A landscape with many valleys, sampled at points; each row gives a point and its height.
From any point a ball takes the steepest step (drop divided by distance) to one of its 4 nearest points. It stops when none of these is lower. Distance is the straight distance between rows; heights are no part of it.
paf (h 439): -0.533	-0.380	-1.988	1.162	1.476	1.259	-0.899	0.831	-0.649	0.143	0.750	-0.609	0.372	-0.857	0.153	0.281	0.427	-0.482	-0.515	-1.650	0.432	2.320	2.264	-0.928	-0.404	-1.597	-0.839
fikof (h 734): 1.038	-1.010	-0.112	-2.886	-4.765	-1.181	-1.608	-1.210	1.929	0.294	1.527	1.256	-1.290	0.733	-0.289	-0.158	1.275	4.159	-0.756	3.295	1.443	-0.015	-2.436	0.577	-1.559	2.745	1.424
Tema (h 228): -0.530	-3.680	-1.677	1.057	-1.004	0.700	-0.844	1.383	1.068	2.665	1.392	1.270	-0.568	-0.350	-0.970	1.217	-0.492	-0.157	0.207	-2.975	1.308	1.997	1.299	0.569	2.142	0.034	1.266
nalu (h 468): 0.199	-1.618	0.233	-1.372	-2.091	1.144	0.764	-4.657	-0.378	-2.426	-2.392	-0.816	-1.556	-0.278	-0.318	-1.161	1.806	2.011	-0.118	5.673	-0.193	-1.385	-4.606	-0.260	-5.046	3.524	1.783
Gufub (h 306): -1.187	5.759	1.411	-0.216	4.438	0.908	1.601	-1.117	0.043	-2.931	-1.533	3.298	-0.178	1.312	0.174	-2.817	-0.827	2.182	1.861	0.681	-1.677	-1.168	-2.379	-1.031	-2.023	-1.735	0.132
Durit (h 314): 0.025	-0.515	-0.622	2.194	0.660	-2.204	0.698	0.222	-1.414	-1.024	-0.125	-2.091	2.640	0.260	-0.535	-0.184	-0.347	-3.373	-3.067	-4.256	0.628	0.149	3.362	0.776	0.782	-2.176	-0.590
rer (h 170): -0.948	-3.083	-0.592	-1.234	-1.338	2.217	1.813	5.075	0.412	1.549	1.013	-1.724	1.210	-1.178	-2.506	-1.085	-2.071	-2.684	-0.758	-0.541	-1.485	-1.017	3.173	2.589	2.892	-0.218	-3.134
tadob (h 278): -0.064	4.756	2.004	2.175	4.581	-0.855	1.627	-1.444	0.902	-3.322	-3.126	3.146	0.845	1.390	1.064	0.223	0.690	2.801	1.737	0.957	-0.288	-1.262	-4.593	-1.448	-1.742	-0.425	1.518
mis (h 279): 0.601	1.649	-1.257	1.300	-1.673	-1.817	-3.351	0.526	-0.287	1.101	2.114	0.314	0.405	-0.048	1.929	-0.931	-0.607	-0.673	-2.117	-3.538	0.076	1.699	-2.355	0.008	2.997	0.953	1.950
Gez (h 158): -1.678	-3.613	0.039	-0.306	-0.342	0.123	1.954	1.265	-1.010	2.365	-0.466	-1.172	0.948	-0.727	-0.380	-1.229	-3.473	-3.187	-2.737	-3.074	0.971	-0.956	3.624	0.784	3.187	-0.220	0.059
pizop (h 224): -0.745	-1.638	-2.552	0.446	-2.271	-1.692	-2.875	0.801	0.120	1.702	2.953	1.589	-0.610	0.692	0.360	0.275	0.500	0.608	0.069	-2.291	1.104	2.538	-0.342	0.134	1.757	-0.388	1.232
Bedul (h 385): -0.768	1.874	-1.291	0.689	0.689	-0.113	-1.538	0.816	-0.553	-0.929	1.198	-0.597	0.603	-0.140	1.056	-0.656	0.752	-0.910	-0.564	-1.953	0.003	2.447	0.386	-0.975	-0.169	-1.806	-0.013
tuk (h 383): -0.676	-0.137	-0.794	0.820	3.411	1.519	0.046	0.784	-1.011	0.400	0.432	-0.460	-0.058	-0.265	-0.636	0.029	0.410	-0.569	0.983	-0.767	0.078	1.805	2.873	-1.225	-1.435	-2.186	-1.344
Maki (h 319): -0.301	0.921	-2.265	-0.204	-1.659	-0.122	-1.884	-0.027	-0.251	0.049	1.814	0.477	0.082	0.031	1.594	-0.275	-0.174	0.572	-1.019	-1.575	0.264	2.855	-1.063	-0.486	1.049	-0.305	0.736
buze (h 227): 0.828	3.883	0.300	1.730	1.566	-0.931	-2.165	-0.286	-0.688	-0.478	-0.848	-0.650	0.746	-0.370	2.680	1.157	0.728	-0.029	-1.563	-1.024	-0.112	1.035	-2.956	-1.299	0.728	1.932	2.128
zugo (h 175): -0.439	-2.208	-0.812	-0.376	1.128	3.158	0.310	1.997	-0.036	1.660	-0.432	-1.043	-0.390	-2.022	-1.063	-0.294	-1.534	-2.076	-0.882	-1.797	-0.467	0.181	3.089	-0.449	2.089	0.404	-1.026
rerep (h 446): -1.037	3.660	1.018	-1.988	1.517	1.471	0.900	-1.999	-0.406	-2.141	-0.251	1.516	-0.846	0.629	0.712	-1.241	0.320	2.143	3.758	2.974	-0.498	0.155	-2.160	-1.763	-2.491	-1.998	-0.170
pavul (h 100): -0.477	-5.142	0.555	-0.338	-1.588	0.959	2.252	6.300	1.115	3.039	1.073	-1.379	0.454	-0.846	-2.996	0.703	-2.777	-2.021	-1.045	-1.086	-2.769	-0.658	2.402	4.874	1.253	-0.741	-4.957
kunaf (h 226): -0.015	4.419	1.200	2.962	4.636	-2.232	0.060	-0.678	0.123	-2.625	-2.524	2.416	1.368	1.335	1.872	0.949	2.047	2.442	1.596	1.347	0.710	-0.679	-4.572	-1.351	-1.042	0.449	1.178
pep (h 234): -0.287	-1.856	0.077	-0.917	-2.601	1.547	-0.378	4.486	2.618	1.889	1.897	-0.755	-0.349	-1.585	-3.145	0.094	-2.110	-2.166	1.392	-0.746	-2.832	0.050	2.577	2.631	3.027	0.521	-2.680
nebe (h 589): 0.927	0.458	-1.060	-1.325	-0.996	2.898	0.199	-1.066	2.760	0.743	0.253	-0.006	-0.704	-0.423	-0.850	1.686	1.926	2.850	1.622	2.336	0.867	1.722	0.270	-0.175	-1.897	-0.257	-1.260
tini (h 215): 0.063	-1.463	-0.058	-1.160	-1.542	2.317	0.505	4.429	2.098	1.332	1.571	-1.089	0.095	-1.318	-2.460	-0.457	-1.385	-2.045	0.782	-0.529	-3.034	-0.334	2.351	2.450	1.890	0.366	-3.896
Napo (h 280): -0.479	-2.662	0.372	1.664	-1.619	-5.454	0.111	0.339	-0.846	1.821	0.797	0.373	3.022	1.122	-0.606	0.511	-1.380	-4.134	-3.668	-4.981	2.491	0.416	1.702	2.135	3.874	-0.778	0.266
tam (h 396): 1.189	-2.634	0.104	-0.490	-4.123	-1.696	-2.853	0.525	3.203	2.128	2.471	1.487	-2.162	0.035	-1.197	1.976	2.474	2.716	0.714	1.595	2.033	0.900	-0.577	0.784	-0.154	1.167	1.786
Vos (h 219): 0.997	2.835	-0.270	3.576	2.427	-2.275	-1.884	-0.508	-0.708	-0.446	-1.890	-0.411	1.741	0.996	3.086	2.396	1.990	1.581	-0.850	0.695	0.619	0.594	-3.677	-1.633	-0.019	1.777	1.524
Temom (h 214): 0.194	-2.774	0.158	-2.611	-2.529	-1.452	4.141	3.738	-3.029	1.062	-0.777	-2.405	1.094	0.423	0.432	-1.311	-3.000	-2.868	-3.759	-0.830	0.343	-3.999	4.641	1.442	3.143	-2.676	-2.356
Ziso (h 120): -0.039	3.327	1.626	0.881	2.403	-1.023	0.067	-3.322	-0.714	-1.296	-2.033	0.983	-0.628	1.141	2.955	1.511	0.577	2.281	2.138	1.597	-1.051	0.087	-4.612	-1.617	-1.954	0.291	0.768
gufe (h 440): 1.935	0.432	0.332	-1.556	1.218	3.980	0.149	0.070	3.271	1.832	-0.381	-0.530	-2.013	-1.556	-1.516	2.363	0.518	0.733	1.731	1.505	-1.128	0.519	1.631	-0.185	-0.183	0.673	-2.106
Zupig (h 763): 1.366	-0.134	-0.309	-1.747	-4.067	0.914	0.181	-0.854	3.494	-0.236	0.603	0.572	-1.640	-0.653	-1.386	0.591	2.713	3.414	-0.022	3.556	1.428	0.743	-1.554	0.446	-2.205	1.411	0.111
zovib (h 258): 1.001	3.652	-0.734	1.950	-0.266	-1.365	-2.577	-0.001	-0.328	0.582	0.266	-0.414	0.954	-0.456	2.766	-0.001	0.388	-0.050	-2.521	-2.305	0.017	0.877	-2.585	-0.929	1.646	1.822	2.381
tid (h 559): 0.675	-0.047	-0.988	-2.514	-3.780	1.365	0.439	-2.613	1.021	-1.837	-0.330	-0.054	-1.737	-0.074	-0.191	-0.414	1.909	2.851	-0.535	5.393	0.598	-0.671	-3.341	-0.162	-3.860	2.530	0.700
deva (h 51): 1.156	0.857	-0.771	-1.655	-2.785	-0.712	-2.598	-2.166	-0.031	-0.128	0.660	1.237	-1.629	1.182	2.568	0.462	-0.082	3.743	-1.048	0.141	-0.757	0.998	-2.675	-0.478	0.112	2.547	1.980
Turar (h 310): -0.623	3.369	-0.451	-1.409	0.509	0.296	-0.824	-1.583	-0.824	-1.311	0.408	0.629	-0.782	0.140	2.121	0.517	0.551	0.991	1.927	1.457	-0.900	1.634	-1.802	-1.956	-1.255	-0.296	0.422
gak (h 302): -0.290	2.262	2.206	0.874	2.028	-0.500	1.263	-4.595	-0.274	-2.462	-3.014	1.772	-0.590	1.619	2.075	-0.069	0.740	3.088	2.724	2.662	-1.178	-1.196	-5.073	-1.276	-3.233	-0.303	0.840
Monor (h 386): 2.000	0.713	-0.289	2.563	-2.015	-2.058	-1.173	-5.213	-1.229	-2.174	-1.445	-0.084	1.758	2.898	2.079	0.710	3.172	4.665	-0.328	3.190	-1.187	-0.863	-4.731	-0.503	-1.174	2.595	-0.871
ket (h 345): 0.233	-0.630	-0.054	-0.767	3.646	3.564	0.011	1.301	-0.169	1.251	-0.682	-0.580	-1.287	-1.305	-0.873	0.467	0.137	-0.402	1.182	0.815	-0.684	0.410	2.437	-1.637	-0.874	-0.450	-1.740
roz (h 507): -0.768	1.915	1.777	-1.940	1.377	2.342	2.036	-3.875	-0.758	-2.668	-1.814	1.879	-1.501	-0.036	0.636	-1.774	-0.437	3.002	3.727	4.975	-0.621	-1.754	-4.198	-1.133	-3.109	-1.872	0.177
rogiv (h 291): -0.108	0.059	-1.015	1.633	-1.722	-4.236	-1.520	1.277	-1.005	0.803	2.569	-0.262	2.707	0.083	-0.311	-1.238	-0.338	-3.137	-3.374	-4.281	2.361	1.372	-0.451	1.349	3.799	-0.611	1.117
kofa (h 627): 0.368	0.921	-1.256	-2.711	-3.249	1.140	-0.375	-2.705	0.896	-0.532	0.873	0.438	-1.153	0.059	1.357	0.293	0.721	3.733	0.358	2.920	0.658	0.670	-2.315	-0.914	-2.152	0.930	0.909
zomiz (h 281): -0.922	-0.057	-0.964	1.687	0.812	-0.853	-0.200	0.900	-0.991	-0.832	0.275	-1.348	1.398	-0.208	-0.289	-1.064	-0.052	-2.429	-2.271	-3.548	0.619	1.985	2.645	0.276	0.165	-2.216	-0.597
zibeb (h 193): -2.246	-3.664	-0.224	-1.665	-2.496	0.730	2.194	4.509	-0.645	2.520	1.877	-1.670	1.062	-0.411	-1.978	-1.369	-2.813	-3.531	-1.376	-0.661	0.620	-1.748	3.114	2.977	4.153	0.121	-2.273
fineb (h 410): 0.651	1.505	-0.804	-1.973	-1.661	-0.158	-1.313	-2.645	-0.048	-0.591	0.334	0.305	-1.384	-0.138	2.674	0.713	0.209	3.310	-0.043	1.168	-0.526	1.067	-2.983	-1.261	-0.811	1.584	1.057
zunu (h 364): 0.327	1.870	0.651	-1.231	1.981	2.836	1.243	-1.067	0.681	-1.175	0.315	1.036	-1.090	0.279	-1.067	0.177	2.232	2.279	4.126	4.531	0.201	-0.348	-1.200	-0.750	-2.491	-2.750	-2.134
bufog (h 195): -0.870	-2.103	-1.367	2.036	-0.105	-0.275	-0.212	0.581	-0.251	0.748	0.728	-0.480	1.003	-0.184	-0.016	-0.343	-0.909	-2.069	-2.175	-3.941	1.231	1.780	2.222	0.123	1.248	-1.251	0.241
redu (h 221): -0.980	6.353	1.669	0.327	4.414	-0.413	0.820	-0.101	0.045	-2.503	-0.735	2.374	0.037	0.548	1.003	-1.959	-0.200	1.169	1.819	-0.251	-0.943	-0.974	-1.582	-1.169	-2.146	-1.305	1.009
tulu (h 154): -1.667	-4.112	-0.363	0.613	-0.207	-0.561	0.305	0.852	-0.131	2.806	0.440	-0.177	-0.015	-0.571	-0.977	0.038	-2.555	-2.838	-1.311	-3.641	1.839	0.244	2.574	0.928	3.749	0.428	0.864
Moru (h 402): 0.785	-0.025	1.842	1.222	4.069	-2.058	0.568	1.354	-1.611	-1.406	-1.378	-0.581	1.829	1.074	-0.886	-1.538	-0.444	-2.464	-0.610	-2.770	-0.281	-2.665	4.600	0.797	-2.057	-3.315	-1.011
nup (h 27): 0.364	-2.549	-1.359	-0.183	-2.531	0.073	-1.996	1.162	2.669	2.126	2.266	1.829	-1.581	-0.063	-0.727	1.855	0.602	1.874	0.816	-1.254	1.689	2.380	0.450	0.020	1.328	0.031	1.139
Vub (h 586): 0.837	-0.307	-1.433	-0.727	-0.739	2.305	-0.817	-0.097	2.280	0.364	0.537	0.354	-1.242	-0.903	-0.616	1.780	1.459	2.263	1.207	0.596	0.813	1.706	0.750	-0.527	-0.758	-0.889	-0.695
Kulur (h 272): 0.994	-2.425	1.478	-1.082	0.854	-1.142	2.938	1.489	-3.581	-0.203	-1.692	-2.448	0.215	0.044	1.286	-0.867	-2.789	-3.971	-2.407	-1.430	-1.052	-3.947	5.343	0.286	0.408	-1.880	-1.045
Ripat (h 266): 1.935	2.146	-0.100	2.520	-0.210	-1.248	-2.419	-1.960	0.095	0.744	-1.133	0.148	0.159	1.275	3.526	2.215	1.200	3.303	-2.061	-0.563	-0.802	0.634	-3.872	-0.818	0.672	2.865	1.173
bez (h 254): -1.065	-3.641	-0.097	-0.278	-2.331	0.503	-0.622	2.609	1.108	3.800	1.314	-0.134	-1.083	-1.407	-1.906	1.282	-2.006	-2.852	1.834	-1.449	0.157	0.572	1.471	0.764	4.059	1.933	1.583
Dubu (h 246): 0.727	-3.124	0.162	-0.258	-2.082	1.146	-1.623	1.364	3.169	3.465	1.229	0.860	-2.260	-1.240	-1.859	2.308	-0.308	0.429	1.656	-0.914	0.491	0.652	1.206	0.521	2.168	1.613	1.281
vita (h 360): -0.397	1.816	0.727	0.639	4.813	-0.473	-0.076	1.288	-1.665	-1.742	-0.055	0.853	1.220	0.834	-0.930	-2.008	0.519	-0.781	1.035	-1.873	-0.167	-0.375	3.438	-0.244	-2.397	-3.110	-1.412
lir (h 409): 0.453	0.501	0.787	2.655	1.776	-2.082	0.079	0.808	-1.562	-2.137	-0.220	-1.895	1.985	0.299	-0.994	-0.636	0.286	-3.211	-1.052	-2.851	0.289	-1.193	3.556	0.466	-1.038	-2.903	-0.639
kasuf (h 283): -1.138	5.534	1.738	0.455	4.402	-0.663	-0.048	1.111	-0.496	-2.891	-0.167	1.207	0.588	0.611	-0.080	-2.512	0.055	-0.546	1.346	-1.218	-0.750	-1.007	0.083	-0.347	-2.028	-1.273	0.407
tevir (h 427): -0.684	1.438	-0.219	-1.138	3.689	2.529	1.063	0.028	-0.625	-0.633	0.338	1.070	-1.155	0.465	-1.290	0.198	1.662	1.838	3.254	2.640	-0.101	1.292	0.720	-1.222	-2.298	-2.695	-2.089
Movit (h 288): 0.397	-0.202	-0.020	-1.968	0.365	3.948	0.307	2.815	2.228	1.604	0.614	-1.176	-0.903	-2.274	-1.535	0.328	-0.466	-1.447	0.907	0.189	-2.763	-0.190	2.471	0.148	1.119	1.619	-2.104
vubub (h 201): -1.823	-2.969	0.283	-0.914	-3.217	0.615	0.830	5.234	0.547	2.561	2.777	-1.232	0.264	-0.791	-3.380	-0.041	-2.439	-3.262	1.074	-0.929	-0.980	-0.569	2.481	2.995	3.824	0.584	-1.631
pibo (h 478): 0.990	-0.885	-0.018	-1.080	-0.266	3.787	-0.136	0.128	3.866	1.943	-0.534	0.021	-1.742	-1.759	-1.669	2.219	0.812	1.498	0.979	0.047	-0.119	1.220	1.183	0.402	0.008	0.936	-0.837
puli (h 284): -0.513	-4.438	-0.357	-0.028	-3.160	-1.118	-1.813	2.194	1.356	4.057	2.512	-0.493	-2.270	-1.334	-1.502	2.896	-1.113	-2.932	2.014	-0.568	0.467	0.934	1.236	0.708	4.089	1.952	2.034
Delas (h 421): -0.936	-1.082	-2.875	0.352	0.114	1.259	-1.277	0.469	0.679	0.354	1.015	0.832	-0.471	-0.581	0.211	0.693	0.311	0.491	-0.289	-1.759	0.784	2.660	0.795	-0.842	0.508	-0.963	-0.287
funo (h 298): -1.010	6.167	1.097	-0.062	4.597	0.104	0.254	1.540	-0.097	-3.099	-0.628	2.314	0.608	0.681	-0.478	-3.290	0.094	-0.151	1.051	-1.104	-1.197	-1.423	0.279	-0.334	-2.547	-2.363	-0.204
fov (h 103): 0.235	0.584	1.625	-1.747	-1.481	2.750	1.757	-2.775	1.149	-2.282	-0.177	-0.017	-0.975	-0.419	-1.518	-1.182	2.182	2.280	3.475	6.942	0.343	-1.691	-3.640	0.375	-4.768	-1.125	-0.654
Dul (h 326): 0.166	-2.052	-0.315	-0.461	-0.489	2.823	-0.455	1.311	2.664	2.100	0.417	0.462	-1.327	-1.864	-1.513	1.680	-0.543	-0.444	0.938	-1.567	0.037	0.599	2.308	-0.092	2.106	0.988	0.272
Rodod (h 171): 0.048	4.556	1.484	2.003	3.617	-1.663	-1.263	-0.476	-0.827	-1.346	-1.115	0.303	0.495	0.185	2.324	1.352	0.942	0.586	0.506	-0.236	-0.113	0.170	-3.219	-1.747	-0.993	0.937	1.528
gazi (h 207): -0.094	-2.195	-0.347	-1.717	-0.248	1.321	1.914	4.286	-2.243	1.251	-0.280	-2.361	0.793	-1.326	-0.611	-2.583	-1.474	-3.195	-1.518	-0.227	-1.061	-2.088	3.779	0.625	2.123	-0.629	-2.465
lege (h 353): -0.439	6.228	1.688	1.706	5.469	0.508	2.188	-0.740	0.957	-3.481	-3.456	2.798	0.843	0.737	0.421	-1.000	-0.053	2.656	0.689	0.044	-0.871	-2.129	-3.092	-0.927	-1.695	-0.781	1.209
pota (h 307): 0.224	-1.310	0.938	0.319	4.603	1.449	1.215	1.305	-1.885	0.610	-0.844	-0.800	-0.097	-0.166	-0.488	-0.882	-0.148	-1.975	0.456	-1.029	-0.773	-0.794	4.375	-1.017	-1.425	-1.990	-1.333
zuruf (h 454): 0.510	-0.406	0.189	-2.253	-3.268	1.721	0.977	-3.472	0.935	-2.109	-1.048	-1.017	-1.426	-0.199	-0.466	-0.908	1.845	1.802	0.340	6.250	0.225	-1.134	-4.216	-0.058	-4.604	2.574	1.104
gen (h 190): -1.919	-4.749	-0.521	-0.086	-1.273	-1.994	-0.546	1.304	-1.081	4.347	1.874	-0.130	-0.414	-0.019	-1.607	1.623	-2.329	-4.312	-0.079	-3.108	2.166	0.753	1.731	1.535	4.435	1.276	1.572
Ror (h 229): -0.746	-4.704	-1.565	1.009	-1.617	-2.277	-2.374	0.879	-0.147	2.749	2.446	1.309	0.114	0.278	-0.777	1.230	-0.375	-1.249	0.107	-2.961	1.924	2.207	0.642	0.634	2.936	-0.106	1.937
Mel (h 293): 0.648	-3.836	0.999	-0.323	-2.726	-0.958	-2.442	1.796	3.130	3.897	2.041	0.374	-2.693	-1.189	-2.186	2.881	-0.546	-1.053	2.437	-0.307	0.619	0.767	1.747	0.794	2.890	2.193	1.859
gasi (h 496): 1.044	-1.090	0.795	1.073	-0.707	-1.561	0.367	-6.177	-0.770	-2.531	-2.389	0.239	-0.078	1.884	1.567	0.365	1.608	3.165	0.749	3.781	-1.378	-0.763	-5.112	-0.225	-4.054	2.119	0.259
seguf (h 490): 0.298	1.760	-0.432	-2.543	-1.556	1.851	0.496	-2.346	0.497	-1.954	0.410	-0.074	-1.382	-0.152	0.357	0.507	1.640	2.617	2.316	4.177	0.441	0.213	-2.109	-1.171	-2.586	-0.733	-0.537
mogo (h 244): 0.074	-1.911	0.113	-0.718	2.906	3.006	1.232	2.853	-1.617	1.067	-0.691	-1.548	-0.011	-1.636	-0.779	-1.106	-0.599	-2.725	-0.002	-0.309	-1.127	-1.534	3.930	-0.745	0.831	0.524	-1.989
fotob (h 485): 1.531	-1.792	-0.618	1.660	-1.573	-1.874	-0.621	-6.355	-1.420	-2.797	-1.910	-0.120	0.925	2.659	1.036	-0.909	2.098	3.795	-0.862	4.246	-1.144	-1.272	-4.543	0.118	-4.645	3.338	-0.669
kof (h 271): 0.528	-1.319	1.114	-0.708	-1.900	-3.217	4.159	0.868	-2.318	1.103	-1.779	-2.104	1.387	1.034	1.012	1.022	-3.349	-2.791	-4.705	-3.081	-0.499	-3.575	5.372	1.702	3.558	-1.728	-0.093
dek (h 191): -1.166	-3.441	-0.051	-2.042	-2.165	-0.476	3.077	3.237	-2.148	1.940	-0.097	-1.718	1.332	-1.034	-0.534	-1.731	-3.538	-3.083	-2.892	-1.099	0.973	-2.729	3.622	1.497	3.930	-1.140	-1.683
Rifot (h 220): -2.713	-4.106	-0.014	-1.373	-2.589	-0.820	0.494	3.262	-0.201	3.637	2.188	-1.208	0.036	-0.661	-1.982	-0.126	-3.473	-4.003	0.327	-1.664	1.122	-0.607	2.513	1.891	4.979	1.307	0.192
pes (h 305): -0.427	4.245	-0.477	0.844	1.667	-0.749	-1.716	0.115	-1.304	-1.301	0.838	-0.248	0.583	-0.269	2.131	-0.768	-0.360	-1.318	0.107	-1.839	-0.378	1.748	-1.226	-1.492	-0.109	-0.130	1.005
tup (h 289): 1.551	-2.307	0.493	-0.165	-2.956	-0.117	-1.930	0.629	4.185	2.548	1.139	1.514	-2.233	-0.444	-1.333	2.961	1.312	2.243	1.120	0.031	1.149	1.622	0.386	0.598	0.720	1.095	1.572
vire (h 290): 0.006	0.858	-0.851	1.712	-1.172	-2.859	-0.962	0.540	-1.255	-0.737	1.359	-1.112	2.646	-0.230	-0.061	-1.124	0.499	-3.411	-3.619	-3.989	1.339	0.993	1.314	0.881	2.826	-0.999	0.889
zavul (h 296): -0.544	-2.137	1.294	0.255	-1.928	-4.704	2.479	-0.146	-0.771	1.601	-0.689	-0.819	2.324	1.084	-0.120	1.240	-2.718	-3.457	-4.175	-4.878	1.643	-1.208	3.770	2.499	4.673	-0.743	0.297
zeloz (h 261): 1.206	2.672	0.364	3.334	1.907	-2.537	-0.434	-2.400	-0.483	-2.198	-2.447	0.651	1.653	1.877	2.253	1.378	2.705	3.160	1.288	2.799	-0.314	-0.032	-5.536	-1.476	-0.976	0.831	0.308
lapav (h 277): -0.318	-2.354	0.328	-1.030	-1.377	2.733	-0.175	2.925	2.804	2.594	1.082	-0.012	-1.167	-1.777	-1.696	0.562	-2.258	-1.308	1.254	-1.387	-1.038	0.069	2.448	1.186	3.159	1.640	-0.262
sidi (h 287): 0.248	-2.066	0.366	1.591	0.989	-1.889	1.578	0.102	-1.756	0.220	-1.444	-2.659	1.847	0.148	0.032	-0.334	-1.989	-3.465	-3.491	-3.494	0.276	-1.705	4.669	0.568	1.364	-1.804	-0.818
minol (h 274): 0.610	2.376	1.167	3.423	2.073	-2.691	0.484	-2.685	0.011	-3.374	-2.671	2.161	1.733	1.958	1.962	0.776	2.524	3.208	2.009	2.562	-0.080	-1.199	-5.639	-1.459	-1.821	0.359	-0.212
rokap (h 408): 1.364	1.305	-0.269	-0.407	-1.786	-0.467	-0.906	-4.161	-0.555	-0.552	-0.988	0.255	-1.054	0.983	3.012	1.145	0.512	3.512	-0.597	1.555	-0.722	0.139	-3.640	-0.744	-1.394	2.289	1.317
Vurag (h 372): 1.470	1.007	0.975	-0.918	1.214	3.562	1.180	-1.622	2.754	0.306	0.227	0.324	-1.440	-0.544	-2.245	1.804	2.889	1.770	2.914	4.191	-0.343	-0.112	-0.309	0.405	-3.204	-1.519	-2.090
Lusip (h 384): -0.236	3.215	-0.227	1.047	0.476	-1.756	-1.611	1.228	-1.605	-1.811	0.927	-1.766	1.911	-0.706	0.749	-0.974	0.570	-2.714	-1.208	-2.517	0.008	0.641	0.867	-0.443	0.483	-1.070	0.630
les (h 269): 0.609	1.379	1.320	-1.077	-0.247	2.640	1.191	-2.108	1.254	-1.560	0.247	-0.044	-1.103	-0.252	-1.600	0.569	2.589	2.361	3.196	6.023	0.809	-0.966	-2.214	0.183	-4.059	-1.997	-1.630
murem (h 316): -0.540	4.106	1.088	0.127	4.027	-1.024	-0.572	1.514	-1.507	-2.959	0.061	1.002	0.959	0.839	-0.073	-2.571	0.499	-1.132	0.872	-1.659	-0.513	-0.557	1.121	-0.188	-2.138	-2.528	-0.332
Gatov (h 628): 1.209	-1.014	-0.478	-2.519	-4.106	-0.213	-0.341	-3.398	0.644	-0.299	-0.359	1.208	-1.727	0.486	-0.223	-1.199	0.655	3.980	-1.570	4.508	0.541	-0.874	-3.640	0.354	-3.058	4.330	2.012
repup (h 467): -0.369	1.083	0.924	-1.948	-0.591	1.334	1.144	-4.431	-0.516	-2.010	-1.234	0.396	-1.440	0.571	1.479	0.148	0.549	1.904	3.036	4.358	-0.288	-0.951	-3.605	-1.266	-3.116	0.640	0.766
Sepum (h 358): -0.338	-0.782	-0.648	2.078	2.726	0.129	0.216	0.407	-1.486	-0.161	-0.347	-1.235	1.256	-0.337	0.059	-0.761	0.002	-2.317	-1.573	-2.662	0.101	0.547	4.170	-0.325	-0.733	-1.753	-0.937
Bolev (h 206): -0.460	-2.683	-0.033	-0.659	0.538	1.124	2.350	1.301	-2.343	1.461	-1.583	-2.189	0.654	-0.929	-0.028	-1.532	-2.089	-3.649	-2.637	-1.982	-0.547	-2.115	4.864	0.314	1.489	-0.474	-1.007
vil (h 342): 0.511	-1.645	1.203	0.169	3.797	0.090	1.274	1.767	-2.455	0.279	-1.467	-0.939	-0.099	-0.180	-0.089	-1.311	-1.253	-3.025	-1.200	-2.007	-0.509	-1.959	4.937	-0.134	-0.922	-2.015	-0.947
Dumi (h 300): 2.053	2.702	-0.282	2.851	-0.082	-3.571	-1.904	-2.335	-1.239	-3.202	-1.949	0.158	3.060	2.780	3.004	0.554	3.432	3.240	0.523	4.364	-0.031	-0.512	-5.279	-1.855	0.286	2.222	0.101
ter (h 373): -1.099	3.372	-0.098	0.349	2.484	0.033	-1.006	0.676	-1.184	-1.487	0.959	-0.449	0.313	0.634	0.714	-1.105	0.285	-0.946	0.335	-0.979	-0.539	1.814	0.653	-1.374	-1.124	-1.941	-0.661
foruz (h 250): -0.727	-2.237	-1.081	1.708	-0.223	-2.255	0.906	0.021	-1.163	0.660	-0.087	-0.821	2.391	-0.029	-0.628	-0.388	-1.538	-3.467	-3.724	-4.560	1.626	0.767	2.626	1.491	2.313	-1.703	-0.087
Tukep (h 106): -1.070	-3.146	-0.762	0.244	0.498	1.221	0.917	1.318	-0.457	2.222	-0.305	-0.934	0.181	-1.200	-0.907	-0.463	-2.160	-2.243	-1.205	-2.988	0.386	0.850	3.319	0.263	2.530	0.146	0.157
deti (h 321): 0.128	0.355	0.482	-1.980	-1.430	2.059	1.169	-3.481	0.052	-2.555	-0.923	-0.202	-1.954	-0.470	-0.524	-1.512	1.742	2.011	2.585	6.365	0.478	-1.768	-3.605	-0.730	-3.915	0.631	1.088
Piz (h 554): 0.608	-2.755	0.143	-0.417	-3.591	-0.158	0.129	-3.550	-0.157	-1.041	-1.405	0.591	-1.189	1.336	-1.074	-1.190	0.111	3.776	-2.623	5.368	-0.230	-1.941	-3.998	0.325	-4.000	5.647	2.487
beza (h 405): 0.591	1.234	-2.047	-1.762	-2.659	0.625	-1.919	-1.368	0.051	-0.662	1.613	0.800	-1.030	0.330	2.382	0.310	0.220	2.577	-0.106	0.063	-0.406	2.333	-1.918	-1.034	0.031	0.866	1.255
reg (h 251): -0.505	-0.246	-1.627	1.367	-1.166	-1.288	-1.228	0.780	-0.619	0.077	2.051	-0.250	1.319	-0.231	0.541	-0.800	0.114	-1.950	-2.131	-3.596	0.500	2.249	0.119	0.417	2.025	-1.403	0.357
tul (h 61): -0.772	5.002	1.223	0.112	3.352	-0.561	-0.320	-1.209	-1.068	-1.584	-0.799	1.141	-0.463	0.624	2.061	0.161	0.183	1.015	1.549	0.493	-0.895	0.832	-2.751	-1.782	-1.658	-0.029	0.997

For each start below, name the point where the ball stops.
fotob | tul
Bedul | tul
Moru | Tukep
Vub | nup
vita | tul
ter | tul
kof | Tukep
